A landscape with many valleys, sampled at points; each row gives a point and its height.
A ball rolls from a point to the lowest of its 2 nearest points, and stops where none of them is lower. Distance is the straight distance between rows; heights are no part of it.
q948: [112 111 100 132 177 174 155  69 117 142  75  67 118 122 153 150 135  96
  77 137 102  71 148  86 132 168  68  91 104 139 109  92  51 154 166 119
  97 117 125 106 126 109 120 146 146 157  70 181  99 145 144 177 144 163
 179 121  70 134 166 110 106 143 194 127 148 124  57 137 158 110  93 121]  (h 182)
q660: [145 146 105 108 129 129  87 139  86 137 110 186 139 167  67  77 165 103
 164 189  83 121  75 195 119 149 134 154 152 108 210 167 113  88 113 136
 159 155 119 127  78 165 126 175 122 136 146  96 199 129 145  96 119 193
 132 114 181 120  24  96 133 105 111 131 101 149 141 102 168 166 143 132]  (h 202)
q125: [128 182 142 170 109 138 171  99 213 122 157 101 115  78 165 117 160 132
 140 121 153 111 114  81 176  98  95  88  99 145 115 152 199 137 170 116
 100 173 148  82 133 144 149 100 109 202 109 102 189 165 150 150 150 118
 105 151 134 128 141 170 154 167 129 171 152 106 187 119  97 145 103 119]  (h 425)
q566: [135 115 124 136 112 130 144  71 154 143 129 101 105  78 130 147  93 145
  99 116 126 114 121  59 144 173 102 106 109 147  16  93 124 175 136 146
  94 104 145  99 138  97 130  46 169 164 129 145  73 150 122 157 144 126
 186 134 122 176 142 145 151 123 148 150 133 116  80 133 116  98 119 164]  (h 296)
q93: [110  90 146 129 171  80 158  86 128 149 105 127 137 150 117 130 112  83
  97 124  76 135 139 124 123 100 104 117 162 135 121 130 143 134  79 159
 148 155 113 137  80 165 133 118 166 180 111 136 168 158 190 128  98 124
 123 156 119 100 135  81  61 130 158 136 111 142  36 103 139 100 117 119]  (h 220)
q329: [ 98 126  96 130 114 152 124 178 126 167 122 191 165 137  86 132 148 129
  83  77 131 125 156 156 114 157 121 151 100  95 140 145 118 120 116  96
  87 135 133 176 180  85 127 173 126  75 183 122  78 116 110 113 124 139
 172 117 121 130 133 186 156 112 116 138 140 141 143 180 155 125 109  91]  (h 71)
q888: [128  99 142  92 151 102 142 144 133  78  99 151 136 141  84 121 117 103
 174 154 110 143 114 203 116  70 117 140 158 154 192 184 163 122  87 145
 166 100 110 104  66 201 157 175 121 127  60  68 159 148 147 105 123 192
  68 120 167  55 120  70  77 129 163 140 124 158 129 121 107 122 139 100]  (h 643)
q16: [133 102 130 117 120 104  81  96 166 134 141 171  83 167  63 128 115 121
  97 105  40 108 124 154 123 148 140 139 188 149 167 131  89 117  39 162
 143 106 109 124  96 161 147 163 167 177 122 173 160  98 164  99  94 171
 143 132 148 145  96 115 116 100 127 125  54 139 112 128 176  78 140 164]  (h 173)
q250: [ 89 116 112 160 156 190 153 143 147 169  57 103 116  74 108 147 133 109
  76 112 163 162 155 109 123 162 102 145  82  99  83 104  85 174 125  95
  98 148 131 131 166  64 100 136 182 101 136 129  80 134 132 165 152 145
 214 118  81 108 145 166 114 117 151 160 167  93  92 157 117 113 113 117]  (h 580)
q435: [196 104 142 112 120 143  96 103 175  59 115  60  99 101 151  80 128 140
 211 154 154 136  71  60 169 105  96 132 118 108  88  94 171 148 179 171
 153 109 127 100  91 163 134  91 113 130  88 149 137 107 121  97 139  72
  89 119 182 132  96 110 130 183 121 160 161  86 158  72 119 171 168 194]  (h 429)
q527: [160 101 178  87 138 139 118 123 117  85 130  96 115 132 170 129 131 106
 167 143 117 161 128  92 123 102 103 132 155 106 123 104 168 135 119 157
 164 123 109 124 126 161 131 121 116 129  99 138 120 118 124 137 129  82
  89 113 129  85 127 104  87 143 139 125 147 111 131  93 115 143 154 155]  (h 512)
q66: [100 105 157  89 125 142 135 180  80  92 100 180 162 141  89 116 136  92
 158 108 113 184  95 174  69 135 169 161 130  91 149 103 120 111 105  65
 186 152 105 199 157 120  93 166 121  49 160 131  66 150 108 163 109  99
  56 102 117 123 127 167  97 101  76  63 165 166 135 143 157 137 147 118]  (h 466)
q827: [112 108 120 124 121  94 119  99 142 174  99 174 108 153  82 125 112 144
 105 116  64 120 121 138 144 112 140 116 161 122 118 159 133 121  50 172
 143 157 137 132  99 151 148 136 168 178 132 141 169 120 194 111 107 145
 178 156 147 128  78 135 135 132 132 154  68 146 121 119 151  96 131 160]  (h 224)
q831: [121 109 139 119 107 119 133 149 138 135 151 157 168 152  89 155 103 136
 145  84 122 163 141 154  98 122 155 151 141 108 103 142 115 121  81  93
 156 122 103 180 165 100 101 110 122  90 170 148  72 105 124 119  87  54
 108 123 111 148 135 182 142 105  84  95 156 140 128 123 130 120 137 135]  (h 506)
q724: [ 76 139  98 111 126  75 122 126  95 183 132 160 183 148  87 121 107 166
  83  98 100  88 152 186 106 144 159 120 144 113 176 153 136  88 116 111
 118 163 148 160 137 109 129 177 130 111 185 119 158 112 146  96 124 163
 137 120 139 142 169 118 136 120 127  87 131 151 113 186 159 111  99  90]  (h 401)
q540: [156 122  68 145 107  74  79  97  92 180 145 159 114 162  74 136 134 157
 127 146  96 101 109 144 152 169 223 147 177 149 140 110  72 102 128 168
 160 139 127 120 108 133 107 111 142  98 173 138 137 113 144  92 100 161
 162 127 185 163  91  97 131 107  85 105  76 143 136  98 187 140 173 173]  (h 258)
q756: [114 125 137 150  78  80 137 111 124 175 176 150 154 109 160 163  79 204
 107  92 144 103 148  92  97 116 143 112 137 165  78 138 134 138 147  88
 117 129 145 149 169  91  83  96 157 130 197 128 143 144 132  98 122  91
 144 157 152 189 176 129 170 121 111  82 150 152 109 152 123 133  86 113]  (h 340)
q59: [ 80 109 129 115 138 118 147 121 170 103 128 136 106 146 112 121 105 114
  53  99  85 112 159 138 110 109  99 139 129 153 137 164 156 159  78 153
  94  76 102 113 117 146 187 161 134 177 119 110 109 152 142 138 149 163
 120 137 109 101 182 159 111 123 215 157 124 151 124 175 111 102  85 103]  (h 127)
q253: [117 178 114 137 158 172 169 147 136 127 106  81 128  98 218 136 131 132
 145 146 159 121 118 127 143 103  81  93  97 129 159 183 153 114 193 126
 104 119 149  98  91 152 151 164 101 159  64  89 177 125 111 177 174 151
  82 128 125  78 147 118 146 170 164 146 150 112 165 136  83 137 110  85]  (h 320)
q680: [156 108 127 132  87 101  96 154 106 154 187 139 168 157 123 168 110 187
 164 133 152 130 131 111 137 128 195 145 167 131  83 110  98 135 146 116
 141 122 105 161 164  98  84  37 124  98 176 138 117 122 102  65  87  65
 113 150 153 170 119 122 168 108  63  85 134 141 140 115 133 160 136 153]  (h 540)
q508: [106 127 135  98 108 115 107 165 105 103 153 144 154 144 133 120 112 128
 145 130 141 140 135 181  89 108 155 146 135 133 168 149 149  98 113 119
 126 114 126 132 117 147 156 162  96 112 128 104 120 120 104 123 136 160
 103 136 124 109 144 116 136 129 146 123 135 146 140 124 112 125 147 115]  (h 608)
q34: [ 74 153 111 162 164 201 186 145 168 147  79 110 108  90 162 127 136 127
  76 115 171 153 161 117 134 136  92 132  97  96 107 155 106 141 130  84
  74 155 151 124 148  85 112 153 144 151 132 117 136 135 131 185 181 133
 172 115  80 100 164 187  92 132 157 153 158  90 140 163 128 111  85  73]  (h 561)
q467: [127 161  77 147 115 165 142 177 134 140 131 169 172 136  96 134 145 129
  99  84 178 146 132 131 152 125 128 104  98 112 137 175 139 109 141  97
  69 125 143 182 166 103 140 140  90  85 179  85 108 123 101 121 115 132
 150 107 100 118 114 191 174 112  92 170 128 143 178 157 148 154 102  81]  (h 118)
q323: [159 149 124 127 135 144 121 121 108 147 124 124  99 138 132  93 143 124
 148 160  83 107 114 121 162 148 119 155 124 127 144  99 105 109 129 169
 154 131 121 104 114 162 146 118 141 145  92 164 128 138 152 133 118 151
 161 120 138 151  63  86 110 134 121 144  67 125 103  81 126 139 165 171]  (h 93)
q134: [160 107 116 104 195 119 127  86 122 109 127  95 105 179 142  87 136  55
  82 151  47  59 144 137 141 150  77 134 157 143 175  88  60 128 126 125
 144 104  93  99  95 176 119 146 133 166  94 186 165 137 146 101 106 159
 119 108 123 128 119  82  81 118 170 100  89 132  66 134 177 107 121 122]  (h 150)
q419: [127 130  98 162 119 135  90 133 100 177 115 124 127 109 109 129 140 130
  97 125 134 110 139 128 128 176 145 137  97 120  97  51  68 139 151 127
 104 115 136 127 150  72 121 129 135  69 148 145  85 143  93 122 155 153
 205 124 106 160 110 120 135 112 103 104  98 100 103 130 151 120 170 144]  (h 353)
q42: [173 139 142 125 140 172 116 133  97 123 104 142 105 147 101  86 173  84
 157 185  98 130 121 147 140 151 124 174 113 102 186 116 102 114 105 133
 192 119 103 134 135 129 130 153 132 114 121 137 118 136 144 139 113 128
 151 105 146 128  49 126  80 130 106 127  82 113 146  85 130 171 169 161]  (h 109)
q859: [136 170  93 169 124 154 162 166 143 114 135 186 176 131  94 135 143 126
  98 105 192 160  84 124 164  89 147  93  90 133 144 202 156 109 145 100
  88 171 146 167 152 128 138 115  89 118 174  67 143 134 139 131 103 126
 120 122  87 124  89 185 152 124  86 193 134 133 192 143 125 162  89  58]  (h 159)
q27: [127 152 138 133  92 101 126 173 112  73 188 153 173 110 134 177 127 143
 171 120 207 146 109 157  99  64 152 125 122 147 137 185 159 118 180  81
 115 110 140 138 152 124  93 129  79  75 140  84 141 136 125 109 129 120
  70 134 133 137 177 139 192 114 108 120 170 130 170 122 104 126 108  97]  (h 644)
q147: [142 111 112 121 194 131 157  84 131 132 103  55 116 151 162 155 123  97
  95 140 103  93 141  56 131 145  72 102 141 156  90 114 111 166 137 168
 116 132 109 114 108 139 128  92 129 198  78 185 130 142 154 173 129 103
 130 148  71 110 149  88 106 143 191 143 146 126  63 131 132 123  79 136]  (h 223)
q171: [165 149 140 157 137 158 146 126 181 107 104  56 107 101 140 101 141 119
 199 158 141 133  86  91 190 121 101 104 100 101  90 134 154 151 174 168
 158 142 118 106 101 142 150  73 121 144  71 158 138 135 144 131 131  75
 114 152 161 128  66 128 149 184 112 179 144  97 170  83 102 171 144 190]  (h 407)
q351: [ 73 152 163 153 186 175 173 128 134 131  96  82 105  71 198 139 140 139
 108 131 184 171 151 108 126 100  87 121  95 109 111 131 115 134 162  70
  85 141 159 118 136  95  97 153 136 128 128 116 146 133  90 182 178 109
 140 135  73 116 181 157 134 111 129 103 157 104 121 180 118 110  93  89]  (h 543)
q243: [137 107 109 107 206 145 125  81 103 113 108  68 113 139 162 122 131  72
  82 146  78  64 155 115 112 157  70 112 137 135 158  72  47 137 166 114
 126 110 116 101 112 134 112 145 132 156  83 204 125 126 132 130 118 155
 144 102  96 136 157  82  89 129 180  86 121 125  62 146 172 127 121 118]  (h 143)
q651: [173  79 177 101 119  99 109 100 119  69 124 112 108 138 130 129 116 100
 185 155  98 160 103  74 135 118 130 147 168 118 122  91 181 141  77 162
 188 136 121 134 116 175 116  98 166 123 122 121 108 112 174 115 106  73
  91 110 169 102 110 104  74 157 131 119 138 122 111  60 106 138 144 148]  (h 495)
q142: [151 129  88 101  89 119  54 166  85 144 160 180 172 159 104 117 125 159
 199 155 130 138 118 175 135 150 206 169 141 112 189 109 113 102 147 132
 112 117 117 132 147 125 109 119 106  99 164 126 128  90  83  80 114 140
 100 133 135 144 103 117 156 111  82 116 127 133 158 105 170 178 165 128]  (h 573)
q409: [159 115  47 166  79  84 110 104 121 211 141 162 129 146  86 165 104 181
 103 138 105  81 125 101 167 165 200 124 166 133  69 118  94 118 132 176
 134 127 135 150 127  97 113  73 150 134 172 143 115 126 138  94 103 152
 192 113 181 172  94 134 172 124  93 122  75 170 137 126 156 125 151 160]  (h 294)
q98: [134 102 146 138 165  98 158  50 134 143 120  75 107 106 161 163  87 123
  87 145 116 107 118  44 129 148  91  98 131 158  44 102 134 159 127 170
 114 137 128 111  99 124 133  49 162 170 112 131 134 165 147 163 125 101
 134 151  99 154 147 112 118 148 172 162 137 103  39 111 106 103  96 154]  (h 259)
q13: [176  96 139  87 150 165 114 114 123  89 118  44 104 149 188 120 137 120
 153 151 117 140 130  46 144 124  60 110 153 139 123  85 147 155 153 177
 149 119 100 113 109 158 119 115  99 158  62 174 120 103 109 142 138  78
  90  97 145  75 117  92 127 149 163 128 158 118 109 126 131 130 112 168]  (h 530)
q835: [118 164 148 166  85 104 172 114 177 138 153 135 132 104 147 124 114 149
 120 101 151 124 130  94 136  98 126  92 114 152 125 156 171 123 137 116
  96 163 154 126 155 143 129  88 131 174 169  98 169 144 157 130 125 113
 129 149 127 155 137 179 151 142 127 167 135 117 147 116  98 154  99 116]  (h 399)
q12: [170 112 115  72 152 201 109  96 109 119 111  28  82 145 199  98 141  87
 154 143 110 163 122  60 149 140  72  88 145 142 128  79 108 146 198 173
 133 112 130  98 132 122  95 139  77 144  34 191  94 109 104 168 171  98
 104 108 131  81 133  76 149 140 179 113 157 141 110 141 158 145 100 144]  (h 545)
q941: [ 70 105 178  76 157 150  94 148  96 110 124 125 108 124 149 119 139 111
 120 106 139 161 148 164  53 142 119 134 128  98 131  85 122 150 119  77
 141 115 124 142 157 112 115 181 130  69 121 150  86 119  77 141 137 123
 120 130  99 138 185 149  91 105 115  56 144 127 115 161 151 101 152 126]  (h 424)
q218: [117 113 132 115  85  79  86 130 115 140 194 144 128 141 171 117  81 181
 123 102 111  84 150 123  94 127 130 121 150 169 134 127 146  98 137 133
  79 103 144 104 117 154 153 130 124 173 166 117 165 125  89  88 132 147
 107 153 125 158 176 109 169 134 145 101 127 163 133 168 118 114 102 116]  (h 460)
q494: [ 93 127 116 118 105  58 107 126 135 143 165 148 136 159 126 116  91 178
  82  78  97  83 171 160  99 125 132 129 152 162 147 162 156  94 113 122
  81 113 148 129 122 133 144 175 138 156 177 119 136 121 124  95 132 179
 129 133 146 153 198 108 146 126 158 131 146 173 115 175 125 103  82  87]  (h 432)
q398: [139 141 141  98 148  91 119 112 109 110 109 173 126 165  61  78 151  85
 141 153  69 120  90 209 111 144 129 149 158 110 219 149 120 110  91 117
 173 161 103 129  71 173 123 189 147 158 126  90 195 124 150 101 104 167
 105 103 175 105  76  70  66 126 128 100 112 164 120 123 154 126 152 126]  (h 158)
q690: [103 126 105 109  86 133  96 160 148 133 139 174 126 156 120 145 105 146
  94  82 109 109 195 146 123 141 131 161 108 121 121 139 123 134 107  97
  90  93 136 148 186  86 130 151 123 118 178 149  80  83 100 116 130 138
 162 116 128 154 164 193 165 118 139 137 140 138 133 160 132  99 119 124]  (h 20)
q417: [127 124 134 140 118  76 155 162 153  98  98 155 143 119  75 120 129 129
 164 147 136 117  96 179 140  67 145 102 145 160 146 225 174 109  80 173
 151 125 130 114  69 202 172 158 113 148  95  68 184 151 176 106 130 180
  84 175 166  76 106 102 125 147 145 174 130 139 156 127  80 129 110  98]  (h 663)
q599: [114 140 131 105 112 189 104 159 146 112 138 104 115 117 176 105 145 144
 140 129 123 137 141 130 130 120 103 150 104 114 149  99 132 122 141 128
  73  95 143  93 128 120 171 151  99 147  84 144 107  93  66 147 171 153
 139 101 123 118 148 147 172 122 147 113  97 124 167 130 122 139 156 138]  (h 523)
q785: [152 156 139 148 115 128 148 126 176  55 157 109 128  84 150 168 173 112
 131 123 218 152 109 141 122  62 102 117 113 144 144 164 186 147 170 112
 135 129 133 114 129 145 141 125 103 139 103  83 144 140 132 159 168 132
  82 142 128  95 172 148 179 131 134 146 162  91 203 125  87 133 140 128]  (h 479)
q342: [109  90 150 114 164 122 155 111 151 114 119 109 126 145 114 150 112  85
  79 116  71 117 136 120 121 104  82 129 155 143 153 150 155 152  41 180
 152 119  74 117  98 165 156 141 141 200  85 136 132 147 138 133 124 113
  97 141  98  82 141 129  85 136 193 146  93 137  94 134 129 114  98 131]  (h 179)
q15: [117 137 156 118 137 167 123 137 158  72 153  81 109  88 198 153 157 141
 128 130 174 171 129 142 109  87  94 118 121 114 138 127 164 133 162 106
 106 107 149  98 123 133 148 128  92 135 107 113 133 116  71 148 164 121
  94 124 113  97 168 136 168 122 150 123 140 124 184 131 110 106 145 140]  (h 500)
q857: [125  81 147 114 191  76 142  80 104 121 112 102 113 138 132 140 105  87
  79 127  96 121 139 103 119 149 102 122 157 151 101 103 111 142 109 145
 150 141 125 119  93 135 111 114 157 118 124 154 119 150 163 130 100 123
 136 107 104 118 153  74  45 124 154 120 114 126  28  93 144  98 125 135]  (h 250)
q8: [137 197 126 201 135 130 206 162 159 132 113 168 150 123  99 131 150 129
  96 137 183 141  71 121 169 100 157  93 104 137 132 205 165 121 114 120
 110 202 139 157 148 135 140 123  84 160 161  73 189 147 173 129 131 127
 133 141 117 105  84 193 109 152 101 203 138 103 173 139  97 130  94  64]  (h 203)
q43: [106 115 120 115 116 145 121 170  98 114 116 178 197 157  60 142 124 117
 140 105 114 175 116 196  92 116 177 158 129  94 146 154 122  89  91  87
 159 134  98 189 144 112 117 157  92  72 150 124  54 142 118 135 102 104
  65  96 106 134 154 188 128  97  94  83 159 157 157 148 137 120 132 124]  (h 485)
q642: [113 142 140 122  76  82 140 102 153 149 191 140 130  93 177 129 105 179
 121  77 139 111 151  89 123 122 117 108 127 174  91 138 154 126 151 116
  79 112 153 111 151 125 120  91 141 179 173 124 152 152 132 108 139 105
 132 148 134 189 169 145 189 135 122 134 139 146 144 154 118 133  84 134]  (h 370)
q697: [163  92 138 129  97 100 126 136 148 150 172 155 140 134 112 173  89 149
 150 107 139 160 134 107 113 120 168 124 149 148  60 127 110 137  96 109
 162 127  94 165 171  89  82  42 138 101 164 137  84 113 136  91  90  36
 127 150 145 182 124 165 160  93  76  85 148 112 125 101 114 119 133 172]  (h 525)
q707: [133 193 123 189 118 173 157 119 143 164 118  90 126  60 158 103 144 163
 144 115 176 131 132  64 167 160 106  92  65 124  83  94 112 143 193 109
  74 131 171  91 113  97 147  67 114 117 104 113 127 137  94 146 148 105
 171 133 110 139  87 138 167 144  84 161 116 137 135 145 108 155 124 121]  (h 356)
q399: [ 84 124 104 157 103  81 133 121 100 190 154 155 194 145 123 157  99 198
  99 104 110  76 150 143  98 124 151 123 154 122 108 171 141 123 128  89
 123 143 143 160 167 102  87 145 138 107 203 127 157 119 137  83 102  99
 111 130 150 172 190 128 155 126 100  76 156 155 100 192 136 123  79  76]  (h 371)
q812: [151 162 128 155  95  98 148 157 150  66 117 147 168 107  93 143 126 109
 174 162 192 128  72 177 130  56 158 106 118 151 158 228 200 129 126 141
 154 133 144 118  94 166 155 129 112 115 114  70 184 138 183 130 144 158
  70 162 149  89 106 126 143 150 140 175 141 106 184 112  72 133 125  89]  (h 681)
q838: [116 102 139  79 103 104 109 164 103  72 136 172 147 147  80 113 104 110
 192 150 119 133 131 195  99 102 152 169 164 150 177 170 149 106  85 130
 178  85 126 131  94 191 156 168 106 103  99  79 137 121 154 113 135 192
  56 130 153  79 140  77 103 114 151 129 143 167 160 115 104 128 134 113]  (h 628)
q537: [137 137 118 145 132 188 134 129 124 148  82 151 116 138  84 110 164  81
 111 140  97 132 121 155 119 141  99 145 106  95 169 139  94 125  71 130
 185 133 103 171 141 111 148 168 147 127 116 141 110 140 169 153 117 123
 173 111 119 110  66 160  93 131 139 140  78 106 108 103 133 127 155 163]  (h 60)
q780: [119 116 137  98  86 110  66 161 105 133 172 153 127 159 131 108 129 152
 160 134 117 123 143 181 103 138 177 153 128 136 186 100 125 105 124 134
 115 103 121 119 142 139 145 146 113 120 141 138 131  88  85 104 120 159
 115 136 124 141 128 102 142 123 113 104 122 130 141 123 152 155 174 140]  (h 590)
q917: [160 194 130 192 142 163 166 130 156 157 101  79 128  70 157 103 152 134
 177 144 166 121 108  73 196 144 104  98  67 102  81 111 134 134 199 147
 117 153 139  99  97 116 152  73 107 130  73 124 155 144 126 145 130  90
 141 154 127 124  77 135 152 167 105 180 137 117 159 108 100 161 125 147]  (h 382)
q758: [126 141 101 122 124 134 117 146  80 159 115 182 173 134  80 100 146 114
 139 155 110 141 115 164 134 125 152 135 130  95 190 162 128  94 106 131
 143 172 129 157 120 131 157 170 114 117 152 110 150 134 138  91 111 158
 144 134 135 125  59 132 145 109 106 152  90 152 142 120 153 158 139 129]  (h 171)
q577: [124  82 163 105 154  79 109  86  81 110 156  95 117 141 149 132 118 135
  99 120 111 106 144 108 106 146 136 123 167 171  87  74  97 130 135 157
 130 117 137 115 111 140 111  86 151 117 146 157 122 137 119 108 108 119
 137 112 120 156 161  57  63 125 142  97 120 115  52 112 157  93 143 136]  (h 277)
q911: [110 154 136 130 137 206 120 138 148 130 101  78 105  88 177 105 162 154
 144 133 146 176 152 102 144 125  88 133  93  89 120  84  98 137 156 105
  89 106 161 101 149  83 138 117 118 116  78 162  94  86  44 155 163 108
 161 102  99 111 127 139 164 110 104 107 121 126 153 152 117 136 133 131]  (h 544)
q525: [123 166  99 171 118 173 151  85 135 170  99 109 100  79 146 121 116 148
 119 128 134 101 134  77 164 182  98 115  70 129  35  96 106 167 162 127
  74 115 154  87 130  93 129  82 148 134 114 129  85 148 105 172 154 141
 207 121 111 141 130 135 144 134 136 156 128 117  98 150 111 114 124 144]  (h 324)
q120: [136 115  94 159 103  92 125 107 125 181 121 151 120 122 103 158 107 136
  85 118 107  97 131 112 147 169 165 135 123 119  68 111 108 129 122 158
 118 133 151 154 135  87 116 110 164 105 169 150  93 148 142 114 111 153
 208 118 148 169 110 134 144 127 125 135  92 144  96 128 146  95 149 147]  (h 323)
q998: [118 145 126 163 187 112 181 116  95 169  94  93 125 109 164 123 123 107
 117 163 147 120 142  96 140 136 114 110 103 116 104 120 117 110 130 141
 140 163 138 136 116 117 128 114 134 114  96 105 137 138 155 175 121 124
 146 146 103 114 102 100 106 140 125 161 133 109  75 102  89 137 128 111]  (h 55)
q416: [150 109  73 131 102 126  75 167  83 161 162 157 160 167 104 136 132 174
 163 138 139 136 125 134 138 165 208 153 140 122 134  81  90 126 160 133
 135 122 114 155 169  90 107  96 111  71 192 141  99 119  93  79  91 108
 117 137 140 161  96  99 148 104  54  91 114 134 135 119 172 170 153 138]  (h 557)
q798: [195  86 149  85  87 105  98 128 104  92 146 144 106 159  94 133 113 134
 214 165 113 169  89 125 145 152 192 166 155 131 127  90 157 121  93 155
 176 121 134 148 121 149  99  90 167 102 145 127 114 102 158 105  94  85
 109 115 167 141  85 118 100 140  92 124 125 128 161  56 116 155 153 155]  (h 474)
q412: [112 145 117 132 173 181 172 145 116 157  72 124 121 111 136 104 153  73
 113 156 125 133 160 132 114 144  99 131 105  84 153 123  90 120 127 118
 147 161 110 144 127 101 121 161 132 101 104 118 114 139 153 173 131 121
 167 120  94 107  93 134  97 120 137 138 132 102  81 113 122 142 141 109]  (h 5)
q783: [117 180 130 180 153 159 204 157 171 101 105 143 129 123 128 139 156 106
 102 145 191 142 108 136 162  90 128 109 112 138 140 197 173 141 115 128
 133 159 114 127 124 151 156 136 102 161 101  80 165 151 151 154 158 145
 113 132 113  78 116 175  95 158 142 179 134  93 187 140  68 121 135  79]  (h 242)
q418: [ 91  92 142 107 138 122  95 133  98 141 153 145 122 143 118 139 122 154
 110  83 149 156 150 158  58 155 163 128 138 118  88  86 101 169 123  74
 140 132 112 170 194  83  79 157 147  59 158 175  91 113  71 106 123 105
 140 141 115 157 182 139 111 111  94  44 150 122  95 167 146  92 133 125]  (h 400)
q338: [120 169 112 158 154 161 184 155 166 107  97 128 131 141 144 129 157 124
 129 155 155  97 121 150 179  90 106  90 105 148 155 207 169 139 134 164
 132 113 125  84  99 178 179 152  96 168  70  92 157 144 138 149 176 171
  96 151 140  69 122 144 127 172 170 167 129 104 202 129  74 120 130 106]  (h 279)
q45: [ 99 131 142 136  98 125 117 184  96 108 192 158 145 147 131 148 135 145
 145 101 183 126 162 174 105  93 145 138 113 130 157 154 135 108 152  95
  95  86 149 137 135 120 134 142  76  99 158  96 123 105  95 123 138 148
 112 131 122 129 172 152 187 108 117 130 134 161 187 155 103 126 119 109]  (h 627)
q711: [150 124  96 129 104  87  59  96 143 167 153 175 101 183  57 139 112 145
 128 141  72 119 141 167 142 174 191 166 163 147 161 127  69  97  79 159
 173 117 119 137 143 121 134 148 158 130 151 171 133  89 151 102  91 148
 136 113 162 169  88 140 131 117  93 102  77 129 142 109 173 116 152 166]  (h 222)
q429: [151 117 136  97 173 112  99 103 130  94 126 124  90 171 109  88 141  58
 108 143  47 104 121 177 126 140 107 156 167 120 202 107  97 125  93 132
 161 119  89 104  93 176 112 164 150 166 116 145 161 130 139  98  92 158
 115  95 146 108 104  77  57  99 140  94  85 145  93 114 166 122 145 136]  (h 113)
q379: [ 73 110 133  95 107 139 123 136 160 112 127 147 112 143 125 138 108 132
  55  76 112 120 168 139  99 132 105 143 116 120 124 139 144 143  90 116
  70  80 134 118 159 110 162 168 157 156 156 143  85 125 110 150 151 156
 140 112 109 132 183 177 131 113 192 134 124 126 130 166 115  92 109 119]  (h 76)
q234: [130  99 125 123 113 119  69 136 107 162 133 140 118 131 102 152 133 140
 106  99 136 124 158 140 111 183 173 135 131 129  86  60  77 145 114 107
 148 121 100 160 187  72 100 127 142  63 170 169  69 117 104 117 109 118
 157 130 114 165 145 135 115  99 100  75 127 115 104 140 165  94 154 155]  (h 379)
q443: [ 91 103 200  68 131 149 120 171  76  72 121 148 124 122 145 119 141 114
 170 120 139 171 124 154  73 136 150 154 137  90 164  88 135 120 125  95
 165 123 120 156 148 118  99 172 131  61 129 110  90 123  78 163 130 115
  88  92 126 105 150 132  79 111 100  86 160 139 130 115 145 125 153 127]  (h 445)
q529: [ 64 157 185 138 158 143 154 133 152  97 143 121  96  87 166 163 138 136
  89 102 177 166 142 121  97  88 101 121 109 138 137 156 149 126 152  78
  95 129 152 122 144 114 120 140 117 125 145  91 135 149 107 169 179 115
 109 137  97 113 207 162 143 103 165 124 146 118 160 170 108  98 118  94]  (h 524)
q547: [179 170 143 177  84 108 134 125 191  84 154 116 147  44 157 154 168 122
 162 107 208 118  74 118 159  70 127  96  89 155 151 144 209 122 204 104
  95 165 147  86 116 133 125 116 107 153 122  85 189 148 147 125 141 133
  99 141 135 153 145 147 176 159 108 161 168  83 184 121 113 143 115 105]  (h 453)
q245: [210 109 146  97  74 137  86 140 141  77 139 117 117 136 120  87 115 139
 229 175 147 154  84 115 167 127 162 173 128 108 125  84 175 141 132 160
 152 104 126 116 108 165 119  91 149 111 122 142 128  83 121  99 115  87
 100 137 175 151  91 127 124 155 112 165 131  90 170  61 126 177 175 176]  (h 452)
q536: [147 131 132 106 171 199 126 112 121 130  88  41  96 116 199 107 151 109
 144 147 126 153 139  90 151 146  89 110 120  98 119  90  67 127 179 122
 127 124 127  99 135  90 117 142 107 113  48 170  76  86 103 191 168 107
 146  94 119 111 128  88 133 120 132 102 134 127 121 125 119 142 123 156]  (h 562)
q925: [112 116 142 133 113  55 129 101  94 150 163 110 145 116 155 147  97 168
 123 122 147 124 129 101  86 130 150 120 143 152  62  87 132 131 136 114
 140 137 148 133 138 113 107  77 143 102 167 127 136 148 119  98 120 105
 137 151 132 177 146  73 133 127 105  98 134 128  83 119 119 121 139 124]  (h 309)
q964: [138 141 131 138 133 100 159 110 114 158 105 119 117 115 145 103 123 128
 142 154 118 117 124 111 148 139 123 118 112 131  96 107 130 120 138 178
 138 147 140 116  98 140 153 106 145 139 103 123 140 140 156 137 109 121
 155 161 130 129  80  91 108 144 123 160  90 123  95 104 107 148 146 154]  (h 98)

Call two points neighbours if one is among the 2 nearest of the other. Go from one point of each pair to the other, from neighbour to neighbour, staying as low as possible. Name the highest point that can't be avoided.
q429 and q243: q134
q323 and q412: q964
q758 and q243: q660

For each start below, name the point where the ball stops.
q12: q243
q435: q243
q577: q690
q888: q16
q941: q16
q45: q16
q253: q690
